Each scene shows the same named points in several views. A view is turned or mirrored, and shifted as a whole, has a little noise and may leave points out.
In the rows, zero is written as 128.

Scene 1
View 1
(172): [144 129 125 132 145 128 140 117 142 122 114 150 128 128 102 141 114  96
 125 143 162 149]
(42): [177 112 156 121 136 120 167  90 151 142  98 156 109 133  72 121 104  97
 171 124 136 153]
(227): [ 91 115 112 158 133 114 120  94 110 156 138 116 119 142 131 135 149 128
 124 183 196 122]
(148): [146 139 140 118 150 128 140 133 139 103 100 152 133 115  98 139  91  69
 138 148 154 153]
(171): [ 86 116 102 163 135 116 107  96 120 151 145 120 118 143 132 143 154 128
  98 190 201 123]
(293): [114 125 135 109 124 123 142  83 136 172 119 137  91 154  58  97 162 112
  98 160 188 145]
(213): [123 102 117 153 136 119 149  47 167 173 148 149  88 168  85 119 194 137
  83 161 176 121]
(131): [149 116 119 156 151 122 149  90 161 118 128 154 121 140 108 144 142 114
 123 152 162 143]
(221): [180  97 141 135 130 120 179  51 178 156 116 159  97 150  76 128 146 121
 152 124 134 138]
(112): [144 103 120 154 140 117 149  83 141 133 124 143 126 134 119 145 121 116
 154 148 147 132]
(100): [112 168 102 143 180 128  99 157 135  64 119 143 158 121 145 157 109  67
  82 171 194 146]
(58): [151 113 113 156 160 122 138  92 168 115 128 162 118 145 104 142 148 112
 110 151 161 134]
(40): [112 133 124 136 134 119 125 104 122 147 121 128 120 136 102 130 121 111
 122 168 176 132]
(12): [127 121 162  95 102 128 151  94 115 185 105 123  90 140  50  94 113 100
 140 147 164 151]
(50): [107 149 122 118 145 129 117 121 126 127 118 139 117 137  99 125 136  80
  77 162 195 148]
(142): [144 131 152 103 135 130 147 116 127 130 100 143 119 123  85 125  86  82
 152 136 159 156]
(282): [123 117 136 139 118 120 142 102 113 157 114 120 117 128 105 137  93 113
 165 157 161 143]
(254): [115 146 113 142 157 126 109 153 116  81 115 137 150 109 144 161  76  78
 135 166 175 149]
(31): [ 80 126 103 164 139 119 105 108 117 143 141 127 129 142 141 145 137 123
  97 186 201 125]
(41): [ 67 154 118 138 142 124  86 183  73 107 120 100 158 104 157 157  54  85
 136 187 200 147]
(277): [136 112 161 103 110 124 157  90 121 180 100 128  98 140  53  97 109 100
 156 134 157 152]
View 2
(131): [ 87  92 149 163 108  77 165 127 135 152 109 139 128 134 100 145 165 173
 142 132 159  74]
(142): [ 92 135 172 145  96 116 130 155  96 153 140 144 126 139 151 135 173 140
 124 155 129  78]
(31): [ 80 102  84 187 107 127 169 140 150 137 108 134 182 125 110 161 135 135
 172 110 173  99]
(41): [ 62 130  85 186  60 184 117 146  94 148 168 143 200 112 153 164 190  69
 147  93 163  98]
(172): [ 89 116 150 167  99  94 140 135 112 153 131 151 135 125 118 144 180 149
 144 143 148  67]
(282): [ 80 125 147 142 114 125 145 157 108 133 130 138 144 159 144 151 143 140
 116 131 142  93]
(58): [ 96  94 148 176 109  69 163 129 130 148 106 137 135 127  93 149 168 177
 155 132 158  64]
(50): [ 94 117 124 193 105 121 158 151 134 147 123 148 154 100 137 133 168 139
 189 160 144  64]
(221): [108 103 190 136 139  53 165 150 130 145  98 139  93 166 109 139 146 208
 115 158 137  73]
(254): [ 69 118 110 176  68 132 123 117  95 157 160 145 174 103 124 159 203 108
 141 109 162  81]
(40): [ 89 112 126 168 112 125 156 153 132 132 114 136 154 135 131 147 146 144
 153 141 148  88]
(293): [108 129 149 171 142 122 177 180 148 129  93 145 130 143 151 120 126 166
 183 178 132  75]
(12): [ 92 134 147 146 131 144 149 183 113 130 117 142 141 164 163 139 137 141
 128 147 136  98]
(227): [ 74 102 102 170 122 133 169 148 146 123  96 139 173 149 120 162 128 142
 154 119 164 100]
(171): [ 85  95  88 190 120 128 173 145 162 128  96 137 183 129 113 157 124 144
 173 118 169 100]
(277): [103 141 182 139 138 127 146 187 116 130 118 145 116 166 168 126 138 160
 133 174 114  92]
(112): [ 81 100 135 139 124 111 161 141 127 132 101 136 143 172 115 164 124 158
 109 106 158 102]
(213): [ 99  81 132 176 152  80 198 154 176 135  64 139 128 142  99 138 109 205
 183 162 151  77]
View 3
(221): [130  73  77 120 146  89 175  88 121  96 188 143 147  83 112  86 111 135
  91 117 164 108]
(148): [131  92  89 172 118 148 103 105 113 147 134 102 124 139 115  52 128 102
  95  94 130 119]
(213): [111  75 123  90 146 104 195  87 114  84 166 144 156 121 167 161 125 129
  88 111 124  95]
(31): [100 127 139 128 111 156 136 128 124 125 141 110 130 154 205 153 150 105
 105 102  96 121]
(171): [ 96 122 134 116 114 147 146 124 126 125 151 111 136 147 202 159 135 113
 107 111 109 116]
(100): [129 119 127 178  97 171 106 113 116 133 104  94 125 179 167  71 183  72
  98  56  80 136]
(254): [123 134 109 173  99 167  80 133 124 152 123  92 115 158 159  60 154  85
 108  88 104 141]
(42): [128  69  63 149 139 111 132  94 118 135 177 120 139  97  92  60 105 135
  88 115 167 106]
(172): [118 111 109 142 113 148 120 110 123 137 138 104 130 148 160 109 133 105
  97 100 117 121]
(227): [ 99 120 126 122 110 144 136 132 130 131 154 118 129 140 189 145 123 115
 110 127 118 114]
(50): [118  82 111 140 119 157 127  94 109 144 116  98 131 169 152 123 134 105
  78  83 105 114]
(282): [109 112  94 140 112 137 110 126 127 149 170 103 125 127 139 103 106 118
 103 137 149 121]
(40): [109 101 111 130 125 144 126 112 123 143 147 107 130 149 159 125 122 119
  94 120 128 112]
(131): [127 100 105 142 129 120 153  94 123 105 160 131 143 120 147  93 143 104
 101  93 127 116]
(12): [107  83  84 128 125 143 110 123 123 173 163  99 129 132 130 124  86 133
  92 142 156 114]
(41): [100 151 118 179  83 197  54 163 132 196 119  67 106 185 189  91 137  83
 108 108 101 142]
View 4
(254): [106  78 114 145 173  76  82 146  92 139 128 111  89 152 120 211 151 140
  90 132  79 153]
(277): [ 84 161  71 181 155 111 132 158 152 111 129 139 134  85  84 120 138 101
 123  69  98 138]
(50): [ 99 147 139 148 183  80 115 140 138 133 132 120  69 142  87 150 122 130
 132 122 100 152]
(41): [ 64  40 124 121 177  59  76 113  76 157 121 139  84 140 118 209 165 136
 114 124  69 168]
(131): [154 166 101 153 186 111 108 158 144 107 129 107 113 135 100 171 120 112
 118 155 107 134]
(142): [ 94 130  87 179 153  98 111 167 129 118 136 113 120 122  94 164 140 113
  94  84  88 145]
(148): [106 125 106 181 158  98 103 171 122 128 128  96 105 149  99 189 139 125
  83 105  83 146]
(282): [113 117  70 153 167 107 108 152 122 118 126 140 135  96 106 163 152 105
 115 107  87 133]
(112): [148 143  69 152 184 119 100 163 133 106 128 120 131 121 102 177 138 103
 110 136 108 130]
(100): [114 107 160 143 188  65  89 142 106 150 130  91  56 182 109 212 125 138
 103 150  87 158]
(221): [163 196  62 182 165 139 126 187 168  90 137 112 153 100  85 141 113  90
 105 124 114 121]
(293): [ 99 189 108 159 176 100 130 139 161 122 129 144 101 100  74 106 124 108
 152 106 116 144]
(172): [120 137 104 168 173 102 108 160 131 121 132 103 104 137  91 171 132 121
 102 122  88 141]
(227): [123 135 100 115 197 104 106 122 127 121 125 158 111 110 108 150 138 112
 156 160 101 140]
(42): [130 166  64 199 151 126 128 190 151 105 139 101 141 113  84 156 130 101
  81  88  96 126]
(58): [162 173 102 155 187 116 104 161 142 112 129 109 107 142  97 167 112 107
 114 152 105 125]
(171): [127 140 113 110 210  92 101 112 130 125 120 157  94 117 107 150 130 115
 169 170 110 143]
(31): [127 129 120 108 209  88  89 111 118 129 121 152  95 125 110 165 132 120
 161 174 100 141]
(40): [112 135 106 149 187 104 102 135 134 122 122 140 110 117 104 153 135 113
 130 132  97 144]

Which points are out of place in each view (at most two, in the order of its rows)? Write none if all are in place.
view 1 -> (12)
view 2 -> (112)
view 3 -> (172)
view 4 -> none
